A landscape with many valleys, sampled at points; each row gives a point and its height.
From any point a ball rolls to the lowest of the 2 points nearest to it. It stops when none of these is lower. Distance is the straight distance between rows; heights are no part of it.
j_894: [ 11  -5   3  -3  -7 -13 -13  21  -4 -16   2 -17   1 -15  30 -19   4  -2
  23 -15  11  20   4   9  -5   3  23  14  26  -9  -9   6 -36  17   2  -3
   6   0   3  12  18  15  29   7  10  -8 -32  13 -11  22 -20]  h=32.7
j_66: [ 35   9   2 -20  30  -2 -14  45  -8 -19  11 -13  -2 -27  10 -24  15 -39
  22 -12 -12  -9  13  26  31  -1  24  14  54  52  16   6 -36  15 -14 -44
  43  20 -17 -40  -7  20   0   3   8 -14 -14  22   5   0 -14]  h=35.0
j_906: [-22   9  -7  16  17 -12   7  -7  10  31  12  34  11   5 -11  23 -52  24
 -21   0  31 -15  40 -44  -1  26 -17   4 -28   3  14   4  43 -11   9   7
 -38   7  17  -1 -33 -11   4  -1  10   4 -10  -8  41 -23  49]  h=37.5
j_17: [ 51 -29 -13  -9   1  43   3   1  19  -2   9 -11 -14  48   1   1   4 -29
  13 -35   1 -16 -15   8  17 -14  -5 -17   0 -18 -16 -38  12  11   5  -4
   0  14  19  24  20 -25   1  19  -1 -16   6  -2  -4  15  -1]  h=27.2
j_480: [-20 -20   2   5 -37 -29  15  39  10  -3  26 -11   9   0  26  10 -28 -13
  31 -37   9 -11 -11 -11   3   7  16 -14  35 -19  10   2 -10 -23  23 -51
  15  21 -29 -17  -2  -2  15   9   3   7 -29  -8  20  25 -28]  h=42.7
j_731: [ 61  17  -6 -22  28  55   6  11  -6 -15 -25   1 -13  32 -21 -21  21 -14
 -20  -7  21   5   3  28   0 -43  -2  -8  12  22  -6 -17 -29 -12   0 -21
   6  -5  -6   6  -4 -63  10  -9 -24  18  22   9 -15 -10  -1]  h=44.1
j_379: [ 33  19   0 -12  32 -34  -4  33  -1 -13  21   4 -10 -63  -3 -18   6 -29
  24   5 -12 -15   1  29  32  36   9  50  52  21   3  27 -47   6 -19 -21
  33  20 -11 -23 -23  11 -26 -13  21 -15   4  22  27   8   9]  h=29.2
j_905: [ -9  -3   2  29 -24   9   5 -11  -8 -10 -35 -21  -2  28   0 -23  81  -8
 -28 -24 -22  -4 -12  31 -21 -12  30 -11   1  16  -1  10 -18   2  -2  -1
   0 -31 -11  17  12   5  25  19 -19   9  24  18  -8  11 -12]  h=26.9
j_545: [-41  19 -21  22 -11 -33  -1  17   2  20   1 -15  15 -65  13  11  -3   1
  16  13   8 -28   8  21  15  57  54  52  -4  15   9  24 -51  23 -36 -39
   4  35  -9   2  -8  36 -16   8  -1  -6   1  22   1   0   4]  h=39.3
j_84: [ 23  -6  -7  -9  43   7  16 -36  23   1  29 -16 -21   0  14  -3 -32   9
  26  31   0   3  22 -20  15 -16 -28   2   2  14 -26  -9  25  -1 -11  31
 -15  10  34  -2 -33 -17 -18  15  14   0 -15  20  19   2  44]  h=37.7
j_74: [ 27  38  13 -12  26 -18 -19  34  -7   4  12  -3  -9 -53 -10 -30 -21 -17
  10  -8   2   8  11  10  20  23  -9  33  39  14 -13  10 -23 -21  -1  -8
  15  10  -9 -19 -15  12 -26 -15  41 -21  -8   6  34  11  -4]  h=24.3
j_155: [  7  39 -15  -8  -8  29  26  22  -3 -13   6 -29   0 -38  21   9  51  14
  -7  26  24   5  -4  44 -11 -12  34 -10  -4  28 -28 -19 -50  37 -12 -29
  -2 -18  23  -8  18  -8  -7  13   3   1  23  11 -36  21 -18]  h=56.5
j_755: [ 32  27  -4  -3  30  32  23   0  -5   3  11  22 -24  30 -11  10  33   6
 -23  27   4  -4 -17  18  -1   6 -31 -50 -45  15 -18 -23  10   3  35  10
 -20 -24  31  11 -14  -1 -12  13  28  24  61  -6  10   7  18]  h=65.5
j_109: [ 51 -20   7 -22 -16  18  15  11   6 -34  -9  18   6  61 -13   8  11   9
   9 -40  15 -16  -8   1   5 -36  15 -32  -6 -23   3 -35   6 -11  21   1
   7  -4  -2  10  30 -11  32  13  -4  -7  16 -30 -16   6  -4]  h=24.8
j_511: [ 22 -13  12  -3  27 -28   4 -20  13 -10  12  15  10 -31  10  -2 -22 -14
  34   3 -35  -2 -11  -5  13  21   1  29  42   8  16  15 -11  -4 -17   2
  25  32 -13  10 -26  20 -33   0 -11  -6 -29  13 -10  -5  18]  h=42.1
j_601: [ -4  -8   1 -20  27  20  -4 -31  -6  15 -18   3  -9  34  -2   6 -29 -17
 -32  -5 -14  19 -27 -18  13 -19 -23   1 -22  -4   5  28  42  -6   2   5
 -15  28  17   8  -8 -31 -12   7 -23  -1  -4  -2  -9 -28  12]  h=35.7
j_397: [ 21   9  24 -38   7  25  10  29   2   6 -13  20   0  17 -26 -13 -28   4
  33   1  25  -3 -21   1  28  16  -9 -40   4  18  37  -7  -9 -24  37  -7
  35   4 -28  -7   2   4   0 -28  15  -8 -11   0   4  28 -22]  h=67.0
j_462: [ 33 -14 -12  -6  23  28   5  -4   4  33   4  -6 -20  60 -31  43 -58 -15
   3   2  20 -17  17 -16  23 -33 -32  -5 -31 -12  -3 -24  57 -19  -9  33
 -23  -1  26  10   8 -45  17   1  22   5 -18   9  16  15  43]  h=37.2
j_143: [-25  25 -13 -25 -16   4  10  -2  13   2  -5  40  27   5 -18  16  -7  24
   5  -6  13   1  -8 -19  -7  15   1 -36 -40  24  28  17  16  -6  40 -19
   0  -7 -10  -8   1  26 -20  28  -7 -13  19 -29   1 -24   8]  h=28.0
j_951: [-30 -14  23   7  29 -44 -17 -21  -7 -16 -13  -7   5 -23   6 -14 -13   0
  -8   4 -14  32   9   1 -10  10 -26   3  17  -7 -13  15 -30  -6  -5  34
  -7 -12 -16 -13 -13   3  -1 -55   3 -10 -15 -11 -26 -26  20]  h=62.4
j_303: [ -8  -9   2 -19 -18  29   9  -9 -13  -7  -1  -6  -4  17  21   3  49   1
  -4  30 -11  -6 -38   7  17   7   2 -35 -33  -5 -22 -10  18  19   5   0
 -14 -12  42   3   7   9  -7  -2  19   4  32  14 -12  29 -19]  h=13.7
j_16: [-10  17  25  -4 -23 -14 -11   8 -29  19 -19  -1 -16 -21  -9 -22 -11  11
   0  20  11  24  10 -14  -7   8 -10   9  -2  -9  13 -11  10 -23  -6   8
  -7 -12  -2  -7  11  11  -5 -28  34   3 -12  -3 -10  17 -39]  h=11.3
j_591: [-24 -16  15   7  18 -25 -27 -22 -37  32 -31   5  -7  17  -1   8 -18   1
 -15  33 -17   6  19 -18  16  -4 -36  22 -14 -28   9   8  36 -23 -23  36
 -27 -34   8 -15  14  -5   9 -56  16  -4 -22   5  -2  -9  15]  h=21.5
j_512: [ -8 -30  18  32  23  24 -41  -8  28 -38 -13 -13 -27  12   6 -13   6  -9
 -42 -12 -34  -5  28  24  -8 -12 -11   0  39  -8 -34 -45  -2   2 -12  13
  16 -10   5   9  16 -17  -5 -30  14   6  -6  -1 -11  -5   1]  h=31.1
j_647: [  2   7  24 -36  -6  34  -9  16  -1   9 -35  21 -12  49 -36  -4   8 -17
  16   9   7  -7 -22 -12   1  -2  -7 -38   1  25  35  -3   4 -32  33 -12
  31  -2 -23 -16  13  13   2 -10  -3  16  14  -5 -11   5 -29]  h=66.1
j_597: [-28  10 -23 -10 -16  15   7  -8 -30  -6 -15 -24  -1 -20 -15  -7  76  11
 -37  26 -15  13 -33  70 -32  12  25 -11  -1   7 -14  -7 -34  17 -14 -12
  12 -56  -2 -12  28  -9   7 -11 -15  -1  32   2  -9  -1  -7]  h=56.0
j_617: [ 23  38  -4  19  13  17  18  -6 -20  -5  16  -1 -10  -7 -13  14  28  14
 -29  48  17 -12  -6  23  -2   0  -9 -13 -32   7 -26 -15  -1  -6   2  32
 -23 -37  31  -1  -2 -31 -11  -6  33  25  31  14  15  11  17]  h=65.2
j_187: [ 10  -7 -35  -7  -2  -3  21 -13   9  -3  31  33  24  36   2  24  12   6
  -4 -35   8  16 -18 -26 -38 -39   9 -42 -43 -10 -18  12  21  28  15  -2
 -50   4  22  10  21  10  18  49 -12 -12   8 -26   2  -6  20]  h=17.9
j_972: [-16 -24  11 -12  11  12 -17 -19   9   6 -17  -7 -14  26   4  -7 -14 -17
 -32 -21 -37  15 -26  -5  22 -24 -25   1  -2 -26  -2   0  30 -28 -17  -7
  22  22  -7  11   1 -24 -16 -21 -28   3   6 -11 -25 -14  -4]  h=34.6
j_902: [ -1 -32   6 -26  -4 -38  -3 -31  -6  11  -2  -5  -8  -3  12  10 -52   3
  24 -11  -1  19  -5 -14   8   1 -10  22  14 -44   3  -2  18  -1 -13  11
  17  -5   1  -3  17   9 -10 -17  -7 -22 -45  -6  -1   1   6]  h=26.5
j_437: [ 25  -6  -8   1   8 -51   2 -13  14  -4  33  13  22 -49   4   8 -27  -4
  44 -12 -10 -13   8 -11  -8  40  22  54  34  -6  10  47 -28  18 -29  -7
   5  36 -25  -1 -10   8  -9   2 -13 -13 -34   2  19 -22  17]  h=43.4
j_165: [-16  23 -22  37 -18 -20   1  12   8 -21  20 -11  33 -44   3   5   2  14
  16  -2   2  -5   9  22  13  52  30  33  -7   1  17  23 -55  17 -21 -18
  12   9 -28  10  -7  37   7  10 -18 -18  -1   9   6 -14   1]  h=36.5
j_330: [ 23  -2 -20 -35 -29  16  -1 -16 -20  32  17  19   4  51   8  10   1  -4
   2 -21  13  13 -21 -37 -14  -8   5 -30 -39 -23  -8 -24  44  20  11   2
 -39   0  28   6  33   8  21  27  11  -2   9 -18  -8  21  11]  h=20.1
j_678: [-29 -13  -1  -9 -47  -1  16   7   6 -17   4  26  38   6  -8  13   4  34
   6 -16  29   2  -3 -26 -28 -13   8 -30 -23 -24   4  10  16  -4  12   9
  -4 -12 -23  -5  20 -24  12  -9 -15   2  12 -47 -13 -26 -10]  h=24.5
j_970: [ 21  12  17 -39  -9  -9  19   9  -9  22  11   1   1  -1  -5  -1 -55  19
  44  -9  38   6 -13 -17  23   0   1 -20   1  -7  21 -23  -6 -16  26   0
  -3  14   8   0  -3   5   7  -3  30  -6 -28  -2  12  37 -14]  h=67.9
j_126: [  6 -23 -15  -9  19  22  13 -34   0  20  12  -5   1  37  -9  26 -65  -4
 -13  -9   8  -8  -4 -16  38 -19  -8   4 -19 -20   2   6  54   5 -23  17
 -28  20  27  15 -23 -47  -5  13  -6 -21  -9  -2  14 -13  43]  h=36.4
j_554: [-25  -8  14 -17 -43  -3   7  32 -17 -20  -6 -44   6  26   5 -11  34  -5
  21  24 -15 -18 -27  -4   1 -38   9 -35   4 -10   9 -25  14 -16   3 -21
  -5   0 -26 -17  13  12  20  28 -14  18  -4 -15 -15  -7 -36]  h=27.4
j_858: [ 15  28 -12   4  47   3   8  -9 -13  -3  -6  -9 -11 -26 -11 -12   0   8
 -23  44   3   5  22  19  -4  17 -23   7   3  12 -18  -8 -19  -8  -8  27
 -11 -34   9  -3 -21 -17  -1 -20   9  11  18   6  14  -2  17]  h=64.4
j_423: [-14  14  13  40 -22  -2   1  24  42  -3  18  42  -2 -25 -15  15 -33  25
 -21 -21  13 -13  21 -22  -3  21 -33   9  -5   4  12  14  17 -21  21   1
 -10  22 -32   6 -17  15  -1 -33   6  -1  -9  -5  26  -6 -13]  h=39.6
j_815: [-22  -3  17  -7  10 -21  -4 -31  15  25  -2  26   0   5  -6  28 -47  19
  11  -3  12   7  -2 -38  13  -1 -24   9  -8 -16  20  11  34 -27  22  25
   0  12  -8  -6  11  24 -12 -17  -9  -3 -23 -16  14  -9  -7]  h=24.9
j_642: [ 22 -11   8 -11 -42   0   1  18  -2   4  -1  18  13  49   0  18  16 -16
  12 -24   2  -6 -27 -14   2  -9  -5 -30 -27 -34   4 -12  33  14  38   5
  -8  -9  -5   5  33   9  26  13   8   2  11 -15   2  17 -19]  h=22.1
j_456: [  1   7 -22   5  35   9   8 -33  18   8  17 -11 -16 -16  37  -3  -2  -6
  -9  23 -16   9  11   0   0  14  -6  10  -2  14 -32  -3   6  20 -22  -2
 -10  11  43  12 -27  -7 -29  29 -11 -10  20  14  15  -4  21]  h=36.7
j_681: [ -9  -3 -21  27  -5 -16  21  -5  19  -8  33  24  20  -2  20  29 -13  20
  -2 -20  22   5   5 -34 -26 -11  -2 -11 -35 -23 -17  -7  -8  16   9   2
 -24   2  24  16   2  19   3  28  -3 -10  13 -27   6 -13  17]  h=15.8
j_694: [ 38  -8   8 -43  44   8   2 -25  -7  19  11  -5 -22  -1   5 -12 -33 -14
  12   6   2  -1  19  -9  24  -8 -29   9  27   7  -2  10   2  13 -21  27
 -10  10  17  14 -26 -33 -10 -18   7  -8 -25  26 -19   9  32]  h=39.2
j_811: [ 19   8  -8  32  -9 -17  14  23  33 -18  13  -6  17 -27   1  -2   7  -2
  14 -35  19 -12  40   4 -26  -9  27  19  15  -2  -8   4 -42  16  -6 -32
  11   1 -10  18  -1  -6  13  22 -11  -6   9 -20   8 -17  -5]  h=16.3
j_127: [-17 -13   5 -14   4   8   9  -4  37  10  -7  42   4  33 -21  15 -34  22
   3 -28  19   2  -3 -37   5  10 -18 -32 -17  -1  27  24  39  -3  48   9
   6  20  -5 -13  11  13   7  -6   2  -4  17 -24   7 -17   7]  h=26.3
j_63: [-26 -30  15  45 -25  -6 -48  10  -3   8   2 -12 -14 -18   5  10 -19  -3
 -28  -1  -4  -4  47  -2 -15  15 -19  37  -3 -11 -37  -7  31  17 -25  28
   9  -4  13   2  25   4   5 -25  25   7 -26 -14   0  -1  -9]  h=35.2
j_62: [ 10  18  12  -8   9 -12 -17  31 -23 -21   8 -10   6 -20   9 -16  16  -6
  23 -11   8  14   6  26  10  -6  29   6  28  31  13 -14 -46   8  -3 -33
  15 -10 -31 -23  10  27  24   3   2  -2 -20  -3   2   2 -31]  h=37.9
j_861: [  0  -5  16 -14 -11   2 -17  -6 -38  20 -28   9  -3   9 -14 -15  -2   0
 -12  32  10   3   7  -3   6   1 -32   1 -20 -17   6 -13  37 -23  -5  31
 -15 -30  13  -9  11 -20  -1 -44  33  25  -4   9  -8  20  -4]  h=18.0
j_214: [ 17 -21  13  15   0  24 -10   9  20 -22  10 -21 -15  24  14  -9   7  -8
 -13 -32 -14  -8  -1  24  12 -17  -7 -13   6 -24 -24 -35  12  -2   1  -1
  19  10  19  26  16 -17  -5  -9  25   5  14  -7 -11  12   2]  h=28.8
j_412: [-41 -29  15   5  36  13 -37 -22  17 -16 -25   6 -23  18  -3  -4   7 -15
 -55   1 -46   6  -4  -1  16 -28 -36 -10  22 -12  -8 -20  24 -18  -1  13
  21  -4   2 -10  14 -11 -18 -33 -10  10  15 -18 -12 -14   5]  h=33.1
j_168: [ 31  20  23   3   7  -6 -28  27  -4   2  -2  -9 -17 -24 -14 -18 -21  -5
  -6  -1  13  10  15  14   9  11 -14   9  16   8   4  -8  -3 -17   8   8
  18  -3  -9   7   0   3 -11 -29  43   7 -14   7   9  23 -19]  h=18.7
j_6: [-19 -14  -8   7  17   0  -4 -44  25  22   8   2  14   3  44  11  -4  -6
   9  -1 -27  -4 -25 -16   6  17   2   8   5  -7   8   9  18  15   1 -12
  -3  45  32   6 -30  11 -39  19 -21  -2 -15  24   3 -15  17]  h=35.9
j_908: [-25 -16   4  52   0  -3 -38  -8  20 -13  15 -24 -26   1   8 -11   6  -8
 -42  -6 -15  -8  30   3 -37 -18 -10  19   4  -2 -38 -19   3  24 -13  19
  -4  -1   4  13  19   6   3 -11  -5   8   0  -5  -4 -19   2]  h=33.3
j_211: [-12  44  -2  -1  10  -8   7  11 -15 -11   9 -12   9 -50  24  -8   4  14
   3  38   6  10  -8  25  11  17  30   5  -8  24  -2   0 -33  16 -33 -28
   3  -7   9  -8 -10  15 -19  22  -5  -7  13   7 -39  13  -7]  h=59.4
j_244: [-47   2   5   7 -15 -12 -12  -1 -35 -10 -36 -31 -13 -42  -7 -27  54  11
  -7  35 -14   4 -25  37 -20   0  15   1   3 -31 -30   5 -39   7 -11  18
   4 -29  -5 -23  25   1  11 -20   8   3  24  -5  -3   5 -18]  h=58.6
j_806: [ 35   0 -22  29   0   2  12  -4  49  -9   7   1  -5 -19   2  -6  21  -9
  11 -29 -10 -31  50   2 -12   5  17  28  22  10  -9  10 -15  15   5  -2
  17   6 -13  24 -22  -3 -13  39 -27   9  12   3  37 -27  14]  h=10.9
j_141: [-36  12 -18 -12 -43  -8  11   8  -7  -3 -15  36  37  12 -41  13  12  49
   3  11  21   6 -14 -25 -24   5  -6 -17 -28  18  26  23  11 -40  32  -2
   2 -12 -28 -17   9   7 -14  11 -16  11  21 -27  11 -24 -10]  h=27.6
j_319: [ -5 -12 -11   0  17  -3  23 -36   8  15  10  29   6  21 -13  38 -54  -1
  -2   1  26  -6   9 -47   4 -21  13   5 -40 -15  11   6  45   6  -1  14
 -28  21  42   6 -40 -16  -1  33   5 -17  -1 -10  31 -15  53]  h=37.0
j_332: [-49 -13   4  15 -23 -37 -11  -6 -13   5  -6 -22   4 -49  19   1 -11  12
  26  10  -6 -16 -14  -8  21  37  25  46   2 -18  10  33 -10  -1 -40 -22
  12  33  -4   3 -20  23 -15   0  -2  -9 -17   0 -18   1 -15]  h=41.0
j_95: [-24 -14 -23  34 -23 -10  24  -1  -3 -11 -16 -41  17  15   2  -1  61  -9
  -7 -18 -21 -15  -4  39 -25 -16  45  12  -8  28   6  11 -39  21 -13 -17
 -11 -22 -24   5  16  26  40  44 -39  -5  -6  15  -7   0 -15]  h=31.2
j_292: [-45 -28  10  23 -16 -29 -33 -27 -11  18 -28 -18 -15 -23  17   2   1  -7
 -13  20 -21 -15   5  -4   4  19  28  66  13 -21 -12  28  17   8 -41   6
  23  21  -3   1  -6  15 -41 -17  -8   8   2  16   0   2 -16]  h=38.7
j_445: [ 21   1  -7 -19  14  62  -4  -2 -15  30 -11  12 -13  64 -41  27 -19  -8
 -29  19  -4   8   7  -4  13 -33 -38 -16 -35  -6   5   3  48 -15 -15  27
 -25  -5  10  -3  18 -46  12 -18   6  20   4  13 -17  -7  25]  h=38.3
j_934: [ 21   3   2  12 -45  -4  21  22  -2  -8   8   8  20   3  -3   2  26   7
   0 -25  24  -5  12 -10 -39 -26  29  -9 -13  -6   0  -6 -16  14  13 -14
  -7 -16  -7   4  18 -15  28  23 -20  19  13 -20  -1  -8 -12]  h=19.8
j_500: [ 23 -23   4 -28 -10 -33  11 -13 -14  22  17 -16  -7   3  21  -8 -32 -13
  27  -7   0  23  -7  -3 -10 -16  18  19  11 -33   5 -13   1  18 -14   1
   4   1  -1   7  17  -8  12   6 -10   7 -46   1 -21  26 -10]  h=28.6
j_92: [-26  -4  -3 -14 -52  25  23   4 -38  12  -8 -31   0  14   8  -5  56   1
  16  24 -15  -5 -41  13   7 -13  29 -21 -32 -10 -12   2  25  12 -17 -19
 -36  -4  22 -18  15  -7  11  23   1   0  21  12 -22  17 -16]  h=18.6
j_746: [ 48  21 -10 -29  20  72 -17   3 -20  16  -9   8 -13  38 -29  -2  28  -4
 -18   7   0   6  -9  17   2 -29 -12  -8 -15   8  -9 -15   8   0  -2  23
 -17 -16   6  11  10 -49  12 -23  -1  36  25  14 -16   5   0]  h=40.6
j_463: [-12 -23   9 -37 -53  12  21  24 -36   6  11 -42  14  45  -9  -1  26  -3
  37  17 -11  -4 -48 -12   1 -48  20 -47 -16 -22  13 -19  39  -2   5 -21
 -23   6   3 -18  10 -11  23  26  -7  15   2   2 -17  16 -25]  h=23.8
j_461: [ -4 -15  15   3  40 -30  -9  -3  10   3   6   9  -4 -17   0   3 -56  -2
  -1   6 -12   0  31   1  14  30 -39   7  27   5 -10   9  11  -9 -23  32
   3  -2  -7 -24 -17  -1 -11 -57  13 -12 -47 -13  -6 -20  33]  h=63.3
j_728: [ 32   2 -23  -9   9  -3  18  -1  27  11  25  22  -1  -5  17   0 -23 -24
  20 -15   0  -7   7 -25 -13   2  18   4  21  15  13  18 -13  16  25  -5
  13  33  -8  18 -30   6   0  62 -35   9   1   0  30 -14  18]  h=7.0
j_718: [  4  13  21 -12 -13  26   7   8   5 -11 -39  25  -3  26 -39 -14  18  33
   0   9   6   6   7  -6 -26  -7   5 -36  -3  26  18 -12  -8 -39  41  17
   5 -19 -34 -21  16   4  -4 -31   5  14  12 -14 -21 -17 -20]  h=65.1
j_913: [ 37  36 -18 -23  16  44 -11  19 -30  -9  -6  -9  -4  -1 -17 -29  50   2
 -40   0  17   3  -5  50 -10 -23   4  13  27  31 -12   1 -35  15 -14 -17
  19 -21  12  -9   8 -52   4  -7 -11  20  17  18 -11  -8  -4]  h=48.3
j_964: [-19  27   0  17   2   7  -9   6  14 -16 -18   7   9 -35 -21 -28  20  27
 -27  -7  -1  21  19  19 -19  26 -15 -13  15  37   2 -11 -32  -5  17   8
   9 -37 -27   4   0  23   3 -23  16 -22  -4  -1   4   4 -15]  h=62.7
j_274: [ 30  -2   2 -30  27   2  15 -28   5  15  17  12  -3 -14  29 -13 -29  -7
  39  -1   1   0   7 -18  18  12  -1   3  38  20  17  17   2  31   8  12
   6  22   6   6 -14   5 -17  -2  -7   7 -35  20  -3  27  10]  h=40.8
j_43: [ 21  15  14  16   6  11   8  29  15 -27 -29  30  11  -2 -28 -19   6  30
 -21 -19  20   0  24  15 -16   2  -9 -20  13  19  13 -14 -29 -21  37  18
   8 -22 -21  -4   0  -2  11 -34   4 -12  12 -24   6  -8 -15]  h=63.9
j_940: [ -4 -24  23 -25  19 -45 -21 -32 -48  42 -23   2 -12  16  -3   6 -23  -3
  11   1   3  30   7 -16  15 -15 -25  36   5 -26  18  20  34 -22 -21  14
  -8 -13   2  -8  18  -1  -4 -34  12 -14 -35   3 -18   8   9]  h=24.4
j_651: [ 16  -6  -5 -25  -4  41  12  -5 -22 -11   4   2   5  27   6   5  51 -17
  -9  14 -10  -1 -33   8  20   9   6 -42 -19  23   5  -9  -9   8  19  -9
   2  -9  10  17   2  13  12  15 -15   4  26  24 -15  22 -17]  h=17.4
j_950: [-10  31 -39  39 -12 -23  25  14  24 -14  37  11  30 -21  11  22 -19  37
  23 -12  24   3  -8 -23 -20   5  11  -8 -46  -4  -8   7 -14  22  -3 -21
 -35  13  13  16 -14   7 -10  56  13 -32  14 -12  11  -5  32]  h=13.9
j_842: [-13 -17  28  -7 -14  -5 -10  -1 -14 -10 -29 -15  -9  37   1  -7  35 -38
  15   3 -36  -3 -11   2  -7 -19   8  -7  24   2  24 -14   0 -14  11 -18
  17 -11 -40  -8   7  38  29  12 -40  12  -6   3  -3   4 -33]  h=31.8
j_708: [ 13  22 -47  11  -2  -7  30  17  24 -13  29  -4  24 -31  -1   0  -6  -1
  28 -16  15   6   2  -8  -3   8  11   8 -16   7  10  23 -16   7   3 -10
  -8   7   8  23 -43  10   2  69 -16 -12  28  -5  41 -19  31]  h=10.7
j_659: [-17   8   8  18  37  -4  -8  -3   0 -16   1   6  -9 -17   6   6 -54  20
 -30  28   0  -4  28   8  24  24 -33   9 -13   1   3 -17   3 -16  -8  28
 -16  -7   8  -1 -18  -6  -6 -30  19 -13  -9   3  19 -19  28]  h=63.8
j_167: [-24   0 -35  36  -4 -24   7  -1   1 -11  11 -20  21  -9   8  12  12  -3
   5   1 -20  -9 -16  18 -11  10  36  17  -7  18  11  19 -35   7 -18 -20
   9  10 -18  27  -2  36   8  55 -35 -10  -4  13   0 -20   0]  h=34.1
j_608: [ 34   1  -5   3 -13  28  -9  -5  -3 -16  -8 -10   2  25   4 -16  47 -35
  -3 -13 -10  -7  -1  14 -11 -11  14  -9   7  28   0  15 -12   4  12  -8
   7  -5   7  26  -2  -8  19  17 -22  16  22  25  -9  17  -3]  h=22.0
j_163: [ -7   9   5  24 -36 -23 -10  26  20 -16  29  32   6 -27   5  14 -26   6
  -1 -38  15  -4   7 -25  -3  26 -11  10  30 -23  14  15   7 -30   3 -38
  20  32 -32   0  -6  15  -4  -6  -3   7 -17  -5  20  16 -23]  h=41.1
j_602: [-26 -20  14  12 -20 -28 -20  -7  13   4 -13  -1   2  15  13   4   1 -20
   7 -14 -32  11 -15 -23  -5  -4  -5   5  12 -18  15   6  18 -26  21 -21
  18  17 -15   3   7  42  -7  17 -18   8 -11   0  13   2 -23]  h=34.5
j_604: [-44 -21  15  -1  18 -25  -4 -13  -7 -14 -32 -19  -8 -26  17 -36  39  -7
   8  24 -19  29 -11   5 -21   6 -11  -2  30 -27 -26   9 -34   1  -6  20
   3 -24  -7 -11  -5   7  15 -44   6  -8   0  -5 -23  -1  -7]  h=61.0
j_577: [-29 -41  -1  -5 -23 -16  -3 -16  20  14  -2  -4  13  21  29   8 -13 -13
  29 -14 -16  -4 -34 -24  14  -4   8 -15  15 -33  29   2  25  -2  20 -25
  11  37   6   1 -22  17 -18  24 -20   3  -6  -9   3  -1 -10]  h=35.4
j_816: [  8  26 -13 -16   5  25  12  16 -36   0  -2 -27   3 -16  -1   0  64  -8
 -25  20   7   2 -10  65  -8 -15  38   3  22  27 -11   0 -42  30  -8 -26
  20 -27   0 -27  23 -26  12   0 -13  15  26  18 -17  -1 -27]  h=52.5
j_745: [-45 -29  15  47   5  -3 -35 -21   1  22 -22 -12 -25  -6  18  12   0  -1
 -18  33 -28 -14  32   3   1  19 -13  46   8 -21 -21   4  27   7 -32  38
   8  -9  14 -16   8   4 -28 -34  12   0   1  23   9   6  -5]  h=37.1
j_567: [-18  43   9  16  10 -10   0  -2   1 -14  -3  -4 -12 -66  -5 -16   2  14
 -16  16   1  18  10  18  -8  29  -1  12  -4  35 -12  -6 -57   9  -2   0
   9 -19   0   5 -24  22 -18  -9  23 -21  -9  -2 -10  16 -13]  h=61.3
j_724: [ -3  16   4  51  -8 -14   0  30  35   8  27  17  11 -21 -11  14 -27  19
 -26   1  24 -33  38 -33 -12  11 -34  -3 -31  22 -10  -8  27  -7   8  22
 -26  14  -3  -5 -34  -7  10  -7  24  -1  -2   7  15 -18  19]  h=38.4

Call two points neighbours if one is among the 2 nearest of the other. Go from one point of each pair to the other, from neighbour to neighbour, staying as low as possible. Name the highest point that can't be avoided.
j_16 / j_303 -> j_332
j_16 / j_815 -> j_902
j_728 / j_815 -> j_143

For each start below, name the point where the ball stops.
j_274 -> j_303
j_62 -> j_16
j_601 -> j_728
j_437 -> j_303
j_292 -> j_728
j_109 -> j_728
j_141 -> j_728
j_545 -> j_303
j_602 -> j_303
